Each row is a point on a landscape with many valleys, with its height.
From any point a ball rolls to the lowest of the 4 points nearest to it. It stops when none of these is lower. Distance is the straight distance between rows; heights are no part of it.
k_165 height 414: [6 2 1 0 1 0 6 9 -6 1 -2 0 -1 -3 -5 2 8 4 1 -1 12 -5 -4 -12 -8 -15 10 6 17 -10 7 8 9 -13 3 4 10 3 3 7 -15 4 -6 0 -16 10 -3 0]
k_381 height 496: [13 5 8 16 -6 -13 5 7 -13 2 0 -12 4 -14 -4 17 7 6 -4 -8 11 -8 6 -16 2 -12 24 9 27 -16 21 24 14 -17 -2 1 12 7 8 13 -19 4 -8 -13 -22 8 0 0]
k_969 height 18: [-7 -2 -2 -24 12 12 11 11 3 -2 -7 17 -14 -1 -14 -15 11 -6 12 14 7 16 -5 -5 -20 -26 -4 -15 2 -1 -7 -7 13 1 4 -2 5 -11 -8 -9 -11 0 -3 6 -18 -3 -7 1]
k_964 height 258: [-14 -5 5 8 -17 -15 -7 5 0 -21 1 -19 12 20 31 11 2 6 -25 -11 -2 7 2 4 22 23 -29 -11 -8 13 5 4 -3 15 -1 6 -7 4 16 -7 13 0 4 1 -5 -13 11 -4]
k_425 height 341: [-12 -5 4 -12 0 5 2 3 8 -8 -1 9 5 9 9 -13 6 -4 1 2 -4 2 0 15 1 1 -26 -17 -16 15 -12 -12 -8 16 11 -2 -11 -6 -8 -14 17 2 -1 8 3 -17 4 -8]
k_488 height 257: [7 -1 -14 1 13 11 -7 -21 5 26 5 12 3 -9 -19 -7 -19 4 20 5 -20 -16 3 13 -3 6 12 16 -16 -4 -21 -17 -26 -1 -20 -12 -8 -4 -22 14 10 -6 7 6 44 26 -4 0]
k_351 height 204: [4 -2 -12 -3 13 11 -8 -22 10 23 4 14 5 -6 -16 -9 -14 6 20 5 -23 -18 4 16 1 9 6 5 -16 5 -26 -15 -30 3 -13 -17 -14 -9 -26 11 17 -5 7 7 44 17 -6 2]
k_240 height 314: [-4 -4 9 22 -15 -16 -8 -1 0 -11 2 -25 12 13 29 18 -9 7 -21 -13 -5 -1 9 0 27 33 -5 4 0 4 11 12 -5 7 -3 11 -3 10 21 4 8 -2 5 -1 10 -11 16 2]
k_484 height 356: [-3 -3 -3 -10 12 10 7 1 5 7 1 12 -4 1 -8 -11 5 -3 14 7 2 -3 -4 0 -14 -12 -2 2 2 -4 -12 -12 -2 -2 5 1 5 0 -7 4 -5 -3 -2 8 8 7 1 0]
k_862 height 299: [11 0 4 -15 19 16 7 4 -3 9 0 7 -13 -18 -16 3 1 1 20 16 7 -10 -12 -11 -26 -29 17 16 7 -22 -10 -4 8 -28 -16 1 19 -7 -9 11 -11 -7 1 8 -16 38 -3 1]
k_882 height 285: [3 -6 -6 -12 21 14 2 -8 3 15 1 15 -8 -12 -17 -4 -6 0 22 16 -2 -13 -7 -3 -20 -17 9 16 -2 -17 -17 -17 -4 -14 -13 0 9 -2 -12 13 -4 -9 2 8 12 29 -1 0]
k_47 height 405: [-13 -10 6 -19 2 7 -1 -2 8 -7 -5 14 4 6 9 -14 6 -7 5 8 -11 -1 5 21 5 3 -31 -23 -22 18 -16 -14 -14 24 10 -9 -14 -11 -17 -17 28 -1 0 10 6 -22 6 -9]
k_363 height 248: [-10 7 -9 -18 -3 5 2 10 -7 -18 -2 6 -16 2 -14 -4 18 -7 -12 3 11 30 -12 -8 -11 -19 -7 -25 2 12 7 2 26 11 8 -2 -7 -15 3 -27 -9 4 -3 -14 -38 -21 -21 5]
k_916 height 446: [-16 -4 3 -15 -2 6 5 8 4 -15 -5 12 -1 9 5 -14 8 -12 -4 4 -1 16 1 12 0 -6 -29 -26 -19 19 -8 -15 1 23 10 -4 -11 -11 -8 -25 14 1 -3 1 -13 -27 -3 -11]
k_203 height 365: [-1 1 -1 -6 3 3 5 8 1 0 -1 5 0 3 -1 -7 5 -1 3 0 7 -1 -5 -5 -10 -10 -2 0 7 -3 -2 -3 2 -5 7 2 5 2 2 3 -9 1 -4 2 -2 2 0 1]
k_954 height 402: [22 7 7 21 1 -1 2 -1 -13 12 2 -10 -5 -27 -7 18 -3 1 3 1 3 -21 6 -11 -7 -12 33 29 13 -27 16 14 12 -22 -16 3 15 12 3 15 -17 -1 -3 0 -11 23 3 4]
k_934 height 430: [9 2 -2 3 8 6 2 2 -2 7 0 2 -1 -6 -6 0 -1 1 9 2 5 -12 -3 -7 -11 -12 13 16 9 -15 0 -2 3 -14 -1 4 9 6 -1 12 -11 -1 -2 5 0 17 1 3]
k_895 height 170: [5 -2 -10 0 15 13 -2 -13 6 18 5 13 0 -8 -13 -6 -11 1 19 8 -10 -15 -2 6 -10 -2 11 16 -8 -10 -18 -16 -14 -6 -10 -3 1 0 -14 13 1 -8 6 7 29 23 0 1]
k_74 height 291: [-7 -2 2 -5 2 5 1 2 7 -4 3 5 7 10 9 -11 3 0 3 -1 -2 -1 -1 12 2 7 -17 -7 -9 9 -9 -8 -10 9 11 1 -7 0 -4 -6 13 2 0 6 11 -10 5 -5]
k_259 height 327: [-13 -8 8 21 -21 -19 -11 -3 -2 -19 -2 -29 14 19 39 23 -5 10 -26 -12 -9 1 11 4 34 38 -18 -2 -4 11 9 9 -9 19 -11 9 -11 5 21 -5 14 -6 9 7 11 -12 19 0]
k_773 height 406: [16 4 -3 15 6 7 -1 -8 -4 15 1 0 -2 -13 -7 4 -13 -1 11 4 -2 -18 1 -3 -8 -3 23 30 1 -18 1 -3 -2 -15 -11 3 9 12 -2 15 -10 -2 3 6 16 23 2 3]
k_418 height 125: [-10 -3 4 3 -10 -5 -4 4 3 -13 2 -9 11 16 24 0 0 4 -13 -8 -1 1 0 9 15 18 -22 -7 -8 11 1 0 -7 10 5 5 -7 4 8 -4 13 3 1 4 3 -13 8 -4]
k_910 height 292: [-8 8 -10 -14 -9 -2 -5 7 -10 -19 0 0 -15 3 -14 4 21 -2 -20 -3 15 29 -15 -10 -3 -15 -9 -24 9 14 12 8 28 8 6 -5 -7 -15 9 -27 -10 7 -2 -23 -44 -21 -23 7]
k_419 height 179: [-1 -3 0 -30 20 15 13 10 0 4 -8 18 -19 -7 -21 -10 8 -4 21 21 7 10 -9 -9 -26 -33 8 -10 6 -11 -10 -4 15 -13 -5 -1 13 -14 -11 -1 -11 -3 1 11 -22 18 -7 0]
k_59 height 711: [6 3 10 15 -14 -26 -2 6 -12 -4 2 -17 6 -6 2 20 5 10 -13 -14 13 3 9 -15 12 1 14 0 30 -8 28 28 13 -12 3 0 9 5 17 11 -13 4 -6 -24 -27 -5 -1 0]
k_137 height 313: [-2 -3 0 0 1 6 -4 -9 7 1 4 3 9 6 9 -8 -5 4 5 -3 -12 -12 3 18 8 18 -8 0 -11 10 -13 -7 -22 6 7 -2 -10 -1 -6 -1 19 -2 4 12 29 -1 6 0]
k_85 height 192: [-10 -3 8 13 -21 -29 -10 5 -3 -15 1 -28 12 14 27 21 0 8 -28 -14 4 13 7 -8 23 24 -15 -7 7 5 20 13 5 9 -2 8 -1 7 24 4 4 0 4 -15 -15 -13 8 0]
k_890 height 207: [-1 -10 -12 -14 24 16 -1 -17 11 23 5 19 -5 -10 -23 -6 -11 1 25 18 -13 -12 -3 7 -13 -9 6 6 -9 -10 -28 -23 -15 -3 -17 -8 -3 -10 -27 14 7 -11 5 6 28 22 0 -1]
k_569 height 325: [17 6 -6 19 2 4 -6 -15 -3 20 3 0 -1 -16 -10 3 -21 -3 12 4 -11 -16 4 3 -4 6 26 36 -10 -15 -1 -6 -10 -11 -19 -2 4 15 -4 12 -4 -1 5 6 33 26 1 4]
k_759 height 396: [-10 -2 0 -7 -5 0 4 9 4 -8 1 2 4 12 10 -9 7 -3 -7 -4 5 9 -4 2 0 1 -21 -12 -5 11 -1 -4 0 8 11 2 -3 0 4 -9 4 5 -3 1 -7 -15 0 -6]
k_43 height 156: [6 0 -8 2 7 9 -6 -18 9 15 4 10 7 -3 -6 -9 -13 5 16 0 -17 -17 3 18 3 14 5 6 -13 5 -20 -12 -28 3 -5 -10 -11 -3 -17 8 16 -5 8 9 42 11 0 1]
k_665 height 214: [6 2 5 23 -5 -6 -4 -5 2 0 4 -14 8 5 14 7 -14 1 -7 -9 -6 -8 8 2 16 23 10 15 -1 -2 7 6 -8 0 3 8 0 13 11 6 2 0 3 2 21 -1 11 4]
k_336 height 193: [1 -12 -15 -15 20 17 -9 -27 14 30 -1 21 0 -12 -24 -10 -10 4 24 15 -26 -18 3 16 0 0 0 -10 -13 3 -36 -17 -29 8 -19 -20 -20 -18 -37 16 25 -8 7 8 38 12 -8 1]
k_328 height 122: [-4 2 10 11 -21 -35 -9 6 -9 -9 0 -25 10 3 15 22 3 12 -22 -17 12 14 8 -13 19 15 -1 -8 24 1 26 25 12 -1 1 0 5 4 24 7 -7 0 -1 -29 -28 -13 1 2]
k_778 height 256: [-11 1 5 8 -20 -29 -10 7 -3 -13 0 -21 9 14 22 16 3 8 -27 -14 9 17 2 -9 19 16 -17 -12 7 7 19 12 8 5 1 4 1 3 22 1 1 3 0 -19 -22 -16 0 1]
k_533 height 412: [2 2 3 11 -6 -8 0 4 0 -1 2 -9 8 6 13 4 -1 3 -9 -9 7 -3 0 -6 7 8 0 4 8 -2 11 7 1 -3 8 8 3 9 11 7 -6 4 -3 -4 -1 -5 3 0]
k_679 height 206: [-7 -9 -7 -18 20 15 5 -8 11 14 2 19 -5 -5 -17 -11 0 -4 25 18 -6 -6 -2 6 -16 -13 -2 -3 -6 -6 -24 -19 -9 -2 -5 -5 1 -9 -21 8 4 -9 2 9 17 11 4 -3]
k_378 height 375: [18 6 -2 22 1 0 -4 -12 -4 15 3 -6 -3 -13 -5 5 -18 -3 5 1 -6 -17 7 0 -1 7 27 34 -4 -14 5 1 -4 -11 -11 3 7 17 2 12 -7 -1 2 4 24 19 3 6]
k_785 height 138: [9 2 -6 10 5 7 -4 -14 6 12 6 3 6 0 -4 -5 -14 1 12 0 -12 -15 3 11 3 15 10 18 -11 0 -11 -10 -22 -2 -3 -3 -4 5 -7 7 6 -4 6 9 39 14 4 1]
k_27 height 368: [-7 7 -7 -7 -15 -18 -9 7 -15 -16 4 -8 -6 7 -11 12 19 7 -23 -9 18 26 -13 -12 5 -8 -9 -23 18 14 18 17 27 2 4 -7 -2 -12 13 -19 -11 9 -1 -32 -47 -19 -20 8]
k_88 height 255: [-10 2 -3 -15 -2 7 8 11 2 -8 -4 9 -4 7 -2 -11 12 -8 -4 2 7 18 -5 -2 -9 -11 -15 -18 -3 9 -1 -6 10 9 9 0 -4 -6 1 -15 -4 5 -5 -3 -18 -17 -8 -3]
k_537 height 384: [2 -1 -3 -5 10 7 6 6 1 5 0 9 -4 -3 -8 -7 4 0 11 6 7 -6 -6 -5 -14 -15 4 6 7 -9 -6 -5 3 -10 4 3 9 1 -3 7 -11 -2 -2 6 0 11 1 1]
k_781 height 425: [21 7 2 23 1 -2 -3 -11 -9 18 1 -8 -6 -22 -6 11 -14 -3 4 3 -5 -21 8 -4 -5 0 33 39 0 -22 11 6 3 -17 -16 2 10 20 3 15 -11 1 1 4 12 21 5 7]
k_758 height 595: [7 4 3 5 -10 -16 1 10 -11 -3 -1 -8 4 -2 -4 11 12 8 -9 -10 16 4 -1 -15 3 -11 9 -3 27 -4 20 22 16 -13 2 -1 9 1 11 5 -19 6 -8 -17 -29 -1 -7 2]
k_539 height 293: [-3 -9 -8 -20 28 17 4 -8 8 18 1 19 -11 -11 -21 -7 -6 -1 26 22 -4 -9 -7 0 -21 -20 6 5 -5 -16 -22 -21 -4 -11 -13 -3 7 -8 -21 13 1 -12 3 8 11 27 2 -2]
k_32 height 382: [-12 -9 1 -21 9 10 5 1 10 -4 -5 17 1 1 -3 -19 8 -13 13 12 -7 3 2 16 -5 -7 -23 -22 -18 13 -16 -17 -6 19 7 -7 -8 -12 -19 -14 17 -3 -2 7 6 -22 3 -8]
k_912 height 287: [-5 0 8 12 -17 -26 -6 6 -5 -9 0 -22 9 8 19 18 1 7 -22 -15 9 10 5 -12 18 16 -6 -4 13 2 21 17 8 1 4 6 2 8 22 7 -4 2 -1 -19 -16 -13 3 2]
k_718 height 222: [-4 -12 -6 -18 16 12 -5 -19 14 18 -2 21 3 -5 -12 -14 0 1 23 13 -20 -16 5 20 1 1 -10 -15 -14 10 -31 -17 -26 13 -3 -16 -16 -17 -33 5 28 -8 4 11 32 -2 -1 0]
k_101 height 13: [-14 1 -3 -12 -9 0 3 10 0 -17 -2 3 -4 12 6 -7 10 -7 -17 -2 6 23 -6 -1 0 -4 -25 -23 -8 16 2 -7 11 16 9 1 -7 -6 4 -21 1 6 -2 -9 -23 -24 -8 -6]
k_232 height 284: [-8 -10 -4 -29 22 15 9 1 9 9 -4 21 -12 -5 -19 -13 3 -8 23 22 -1 5 -3 -1 -23 -24 -2 -9 -3 -9 -18 -15 3 -3 -3 -3 9 -11 -19 2 0 -7 1 10 0 10 1 -3]
k_383 height 319: [0 0 -1 1 3 4 4 2 5 2 3 5 3 4 3 -5 -1 -1 5 -3 2 -6 -4 2 -3 0 -1 6 1 -3 -4 -4 -5 -2 8 4 2 5 0 5 -3 0 -1 5 11 3 4 0]
k_471 height 342: [-11 -8 -3 -21 15 12 9 1 11 7 -3 20 -5 0 -11 -18 6 -9 19 16 -3 4 -1 6 -15 -17 -11 -15 -9 3 -17 -17 -2 6 5 -5 0 -10 -18 -6 5 -5 -1 8 7 -6 2 -5]
k_830 height 421: [3 1 0 -12 10 8 8 9 -3 2 -4 9 -9 -5 -11 -3 8 0 11 7 12 -1 -7 -10 -17 -24 8 3 13 -12 -4 -1 8 -12 1 1 12 -3 -2 4 -15 0 -4 5 -15 17 -3 1]
k_887 height 283: [2 -2 0 6 2 5 -1 -4 7 2 5 1 8 7 8 -5 -4 1 2 -4 -6 -10 1 8 4 13 -3 6 -5 4 -7 -6 -13 3 8 2 -5 3 -1 3 8 -1 3 8 23 -1 7 -1]
k_225 height 236: [7 3 0 14 -3 3 -6 -15 7 4 3 -5 9 4 7 -4 -17 4 5 -6 -16 -12 5 16 14 28 8 13 -12 7 -7 -2 -26 5 -2 -3 -10 5 -2 3 16 -2 7 11 41 9 5 3]
k_779 height 216: [11 4 3 23 -5 -2 -3 -10 2 7 3 -11 5 1 8 2 -19 -1 0 -7 -10 -12 10 5 12 24 17 22 -6 -1 4 3 -13 -3 -1 4 -1 13 6 6 6 -1 4 6 31 6 8 3]
k_602 height 182: [-3 3 -4 -20 6 8 11 13 -6 -7 -5 10 -15 0 -15 -7 18 -3 3 7 12 19 -10 -10 -18 -27 3 -16 9 0 1 5 18 -4 4 -1 5 -11 -1 -11 -17 4 -6 0 -30 -1 -13 3]
k_588 height 312: [9 4 8 27 -9 -13 -2 -4 -3 2 0 -20 4 -1 14 13 -12 3 -13 -10 0 -8 11 -6 14 20 15 17 8 -8 18 14 2 -6 2 10 4 16 16 13 -5 -1 -2 -3 7 -3 10 3]
k_727 height 235: [-4 -2 2 5 -5 -1 -1 2 5 -5 5 -3 9 12 15 -3 -1 1 -5 -8 -1 -2 0 5 7 14 -11 -1 -4 7 -2 -1 -7 5 10 4 -5 4 5 -1 8 1 0 6 11 -8 8 -3]
k_249 height 304: [-1 4 -4 -12 -3 1 6 14 -8 -6 -4 4 -8 2 -11 -3 19 2 -4 -1 14 18 -10 -13 -9 -21 1 -14 15 3 8 10 17 -5 5 -3 5 -7 4 -9 -16 7 -7 -7 -32 -5 -13 3]
k_641 height 148: [21 7 10 27 -3 -8 2 -3 -13 11 3 -15 -3 -27 -4 21 -5 1 -3 -4 2 -21 12 -11 0 -6 35 29 17 -25 20 20 12 -20 -12 2 13 15 5 16 -17 1 -4 -5 -11 15 5 3]
k_479 height 497: [15 5 5 18 -1 -5 1 1 -8 5 -1 -9 1 -11 -2 11 -2 1 0 -4 6 -15 5 -11 -2 -6 22 20 16 -18 15 13 8 -16 -1 6 13 13 7 15 -14 2 -4 -3 -7 11 3 3]
k_780 height 350: [21 5 6 7 7 8 3 4 -11 9 1 -4 -5 -24 -12 15 1 2 11 6 8 -21 -5 -12 -18 -22 26 25 11 -26 5 8 10 -27 -19 3 21 4 -4 13 -15 -2 -2 4 -16 34 1 3]
k_630 height 479: [2 2 4 10 -11 -18 -2 7 -6 -4 -1 -13 6 4 9 11 3 6 -13 -12 11 3 1 -13 9 5 2 -1 18 -3 18 17 9 -6 5 5 6 8 15 9 -11 5 -5 -14 -17 -7 0 1]
k_416 height 444: [-4 5 1 2 -17 -24 -7 10 -10 -9 2 -15 3 6 3 12 12 9 -20 -13 17 18 -5 -12 10 1 -6 -12 20 6 21 19 15 -3 3 -2 2 -1 17 -3 -11 7 -4 -26 -37 -13 -10 4]
k_380 height 240: [-4 -4 6 13 -10 -4 -6 -2 4 -10 4 -14 13 15 25 6 -6 5 -12 -9 -6 -4 2 9 19 27 -10 1 -5 8 3 3 -11 7 5 5 -6 6 11 -2 12 0 4 8 16 -7 12 -2]
k_393 height 491: [16 6 10 25 -6 -15 3 -2 -12 4 0 -17 1 -18 0 19 -4 5 -9 -9 5 -13 12 -13 9 0 28 18 22 -18 23 24 12 -15 -1 3 10 13 12 16 -15 2 -5 -11 -12 5 5 2]
k_342 height 450: [-15 -3 3 -6 -9 -3 -1 5 2 -19 -1 -1 4 14 23 -4 5 -1 -15 -6 -3 9 -1 12 12 10 -34 -19 -16 20 -4 -8 -2 19 7 1 -12 -3 2 -17 17 3 0 3 -9 -19 4 -10]
k_893 height 490: [-18 -8 6 -14 -7 2 -3 1 2 -21 -9 6 2 11 19 -9 4 -4 -9 2 -9 8 5 21 13 5 -39 -28 -26 24 -11 -15 -9 31 9 -6 -17 -11 -9 -26 28 -1 1 7 -9 -24 4 -14]
k_652 height 224: [-11 4 -7 -22 -1 12 3 10 -2 -18 -8 12 -14 1 -11 -9 12 -15 -9 6 7 32 -7 -2 -12 -19 -13 -28 -8 12 2 -7 21 18 9 -2 -8 -18 -3 -32 -5 1 -2 -10 -32 -28 -16 1]
k_310 height 352: [-6 -7 3 -11 5 9 -2 -8 12 1 2 12 6 5 5 -13 2 0 12 3 -11 -9 1 20 2 7 -19 -12 -15 13 -19 -12 -20 14 8 -7 -13 -8 -16 -5 23 -3 2 12 20 -11 5 -4]
k_666 height 163: [-13 0 -3 -21 4 9 8 10 3 -8 -6 15 -9 5 -9 -14 12 -13 1 7 5 22 -5 0 -15 -18 -12 -22 -8 8 -3 -10 12 11 7 -2 -2 -12 -6 -20 -4 2 -4 1 -19 -19 -8 -3]
k_771 height 65: [10 4 1 18 0 -1 -1 -5 -1 5 4 -6 4 -2 5 3 -10 -1 1 -5 -2 -12 4 -2 4 10 14 20 2 -9 6 3 -4 -8 3 6 4 14 7 11 -6 1 1 4 17 8 6 3]
k_362 height 247: [-4 -1 5 10 -10 -10 -3 3 2 -10 3 -15 12 13 22 6 -2 3 -15 -12 1 2 1 1 15 21 -13 0 0 5 8 6 -3 4 6 9 -2 8 15 2 5 1 1 0 2 -11 9 -1]
k_16 height 215: [-6 4 -10 -25 5 14 5 11 -7 -18 -7 12 -22 -3 -21 -6 18 -13 -5 8 11 33 -12 -6 -20 -27 -2 -28 1 7 5 2 28 12 7 -2 -4 -22 -4 -28 -11 0 -3 -8 -37 -20 -19 7]
k_555 height 309: [-9 -5 6 -2 -7 1 -7 -4 5 -13 1 -3 12 14 24 -4 0 7 -8 -7 -9 -5 2 19 17 22 -25 -8 -16 15 -8 -5 -19 16 7 -1 -13 -2 -2 -9 24 -1 4 14 16 -10 10 -5]
k_891 height 150: [-3 -12 -12 -17 24 15 0 -17 12 22 3 21 -1 -9 -21 -10 -5 -1 27 18 -17 -13 0 10 -10 -7 -1 -4 -11 -2 -28 -20 -18 3 -11 -11 -6 -12 -30 11 14 -9 5 9 29 13 1 -2]
k_849 height 212: [18 10 0 29 -7 -5 -4 -16 -3 16 0 -10 -2 -10 -3 3 -26 -4 5 -2 -20 -11 14 6 14 23 29 37 -16 -3 5 1 -16 -7 -15 -2 0 19 5 7 3 3 5 3 43 18 5 4]
k_637 height 75: [12 8 2 26 -8 -3 -7 -16 3 10 0 -9 5 -4 2 1 -26 0 3 -6 -21 -11 12 12 20 30 21 25 -18 6 -1 1 -26 0 -10 -3 -7 11 1 3 13 -1 8 10 47 15 6 4]
k_499 height 336: [-9 -4 0 -12 3 7 7 6 7 -1 0 10 1 7 0 -14 8 -6 4 3 2 6 -3 5 -8 -7 -15 -12 -5 6 -9 -10 0 8 11 0 -2 -3 -4 -8 3 2 -2 7 1 -11 0 -4]
k_500 height 478: [2 6 0 -1 -12 -15 -1 11 -13 -7 1 -7 -1 2 -10 11 16 9 -12 -11 17 14 -7 -14 2 -12 3 -13 24 3 19 23 19 -8 2 -4 6 -5 10 -5 -16 10 -6 -21 -37 -7 -14 4]
k_600 height 413: [-14 -4 -1 -19 5 10 6 6 8 -7 -6 16 -3 6 -1 -17 8 -16 5 10 -2 13 0 11 -7 -12 -23 -24 -18 15 -11 -15 1 20 8 -5 -7 -11 -13 -22 11 -1 -2 3 -8 -24 0 -10]
k_70 height 246: [-14 5 -7 -16 -6 6 0 8 -1 -21 -5 8 -12 7 -2 -7 10 -13 -16 2 6 30 -8 -2 -4 -11 -19 -29 -10 18 2 -10 18 22 9 -1 -11 -13 2 -32 0 3 -1 -13 -32 -29 -16 -4]
k_332 height 178: [13 3 3 8 -1 -3 6 10 -12 3 -2 -4 1 -14 -9 11 7 4 3 -2 12 -10 -1 -14 -7 -18 20 10 22 -16 12 16 12 -20 -5 2 15 3 3 12 -20 2 -6 -2 -22 18 -2 1]
k_629 height 499: [-5 6 -4 -5 -12 -13 -3 11 -8 -11 -1 -6 -1 6 -1 4 15 5 -17 -9 15 19 -9 -12 1 -6 -8 -16 15 8 14 13 17 -1 6 -1 2 -4 13 -8 -12 7 -6 -20 -36 -15 -15 3]
k_289 height 612: [6 3 5 9 -8 -13 2 8 -8 -2 -1 -10 5 -4 2 11 6 7 -7 -10 13 -1 2 -13 5 -4 12 3 22 -7 18 19 9 -11 4 3 9 7 12 9 -15 5 -7 -11 -19 0 -3 1]
k_448 height 322: [-2 0 6 10 -11 -15 -3 6 0 -7 2 -16 10 11 19 8 -1 5 -16 -13 6 5 2 -6 13 16 -7 -1 7 1 12 10 4 2 6 8 0 8 16 5 -1 2 -1 -7 -6 -10 5 -1]
k_199 height 303: [19 7 3 30 -5 -8 -2 -13 -5 14 2 -13 -5 -12 0 8 -21 -4 -3 -3 -10 -16 13 0 9 16 29 34 -5 -13 12 7 -3 -10 -9 4 5 23 10 12 -4 1 1 2 24 12 8 6]
k_22 height 263: [1 -7 2 -30 26 18 11 0 3 10 -5 19 -19 -15 -19 -5 -3 -2 29 26 5 -1 -11 -7 -29 -31 10 3 2 -20 -18 -12 8 -23 -14 -2 15 -14 -15 9 -4 -9 3 9 -12 33 -3 -3]
k_133 height 289: [-12 -1 2 0 -12 -6 -2 8 2 -15 1 -7 7 15 19 0 4 1 -16 -9 3 9 -2 1 9 10 -25 -11 -6 12 3 -1 0 9 7 5 -6 2 10 -7 7 6 0 -2 -7 -16 3 -6]
k_770 height 275: [3 1 3 15 -3 -1 -4 -6 6 0 6 -8 10 9 13 0 -10 4 -3 -8 -9 -10 4 10 14 24 2 11 -6 4 0 2 -15 2 5 4 -5 8 5 3 9 0 4 8 26 1 9 0]
k_60 height 166: [-4 3 -5 -30 12 15 9 12 -6 -10 -8 16 -23 -4 -21 -10 18 -9 6 15 9 29 -10 -9 -23 -31 4 -24 3 1 1 2 25 2 3 -3 3 -20 -6 -20 -14 2 -2 1 -33 -5 -17 4]
k_45 height 160: [7 2 9 29 -10 -9 -5 -9 1 1 0 -20 5 4 18 11 -18 1 -12 -9 -10 -7 12 2 22 33 14 17 -4 1 11 11 -8 0 -1 10 -2 15 15 5 7 -2 2 3 25 -3 15 4]
k_6 height 225: [13 7 -4 21 -1 1 -4 -13 1 14 3 -4 3 -4 -1 -1 -22 -1 7 -4 -15 -15 8 8 7 19 21 28 -11 -2 -2 -4 -17 -5 -9 -1 -2 12 -1 9 4 -1 5 7 39 16 4 3]
k_312 height 245: [3 -1 8 22 -10 -5 -7 -7 3 -5 2 -17 10 11 22 7 -14 4 -10 -9 -12 -9 9 9 22 33 3 11 -7 6 4 7 -15 5 -1 7 -7 10 11 1 13 -2 6 9 28 -1 13 2]
k_532 height 366: [-11 3 -3 -7 -14 -10 -2 11 -3 -16 -1 -6 -1 13 9 0 9 0 -23 -7 9 23 -7 -7 4 1 -23 -20 -1 13 9 1 13 10 7 2 -5 -3 11 -16 -1 7 -2 -15 -28 -21 -8 -2]
k_433 height 94: [1 -3 -7 -5 15 12 -1 -12 10 15 7 15 2 -1 -11 -10 -7 0 18 7 -11 -14 0 12 -6 2 0 5 -8 -2 -20 -16 -17 0 -2 -5 -5 -3 -18 7 9 -8 4 9 30 12 1 -1]
k_8 height 370: [12 3 3 2 7 5 6 5 -8 5 -2 0 -4 -15 -10 7 3 3 10 5 10 -15 -5 -14 -14 -21 21 17 14 -20 4 6 9 -21 -8 3 16 2 -1 12 -18 -1 -4 4 -16 26 -2 3]
k_206 height 476: [-1 2 0 -1 -5 -4 3 10 -3 -3 -1 -2 3 6 3 -1 9 2 -5 -6 12 5 -5 -9 -2 -5 -4 -3 12 -1 8 7 8 -3 9 3 4 3 7 1 -11 7 -6 -4 -15 -5 -4 1]
k_991 height 249: [-7 3 -5 -20 1 9 6 11 -4 -11 -5 11 -14 1 -13 -10 17 -7 -3 5 10 24 -10 -7 -16 -22 -4 -21 4 6 3 2 20 6 9 -1 -2 -12 -1 -19 -11 5 -5 -3 -31 -14 -14 3]

Call two points neighbours if one is among the 4 nearest of the other. Go from one point of each pair to the other, from neighbour to neighbour, staying as low as possible. Name the highest point that can't be avoided.
k_101 / k_641 -> k_954
k_328 / k_433 -> k_448
k_637 / k_418 -> k_312
k_433 / k_332 -> k_780
k_45 / k_101 -> k_232
k_45 / k_433 -> k_6
k_969 / k_101 -> k_70
k_45 / k_637 -> k_779
k_771 / k_45 -> k_665

For each start below, name the point where the ball stops.
k_47 -> k_418
k_206 -> k_418
k_32 -> k_418
k_893 -> k_418
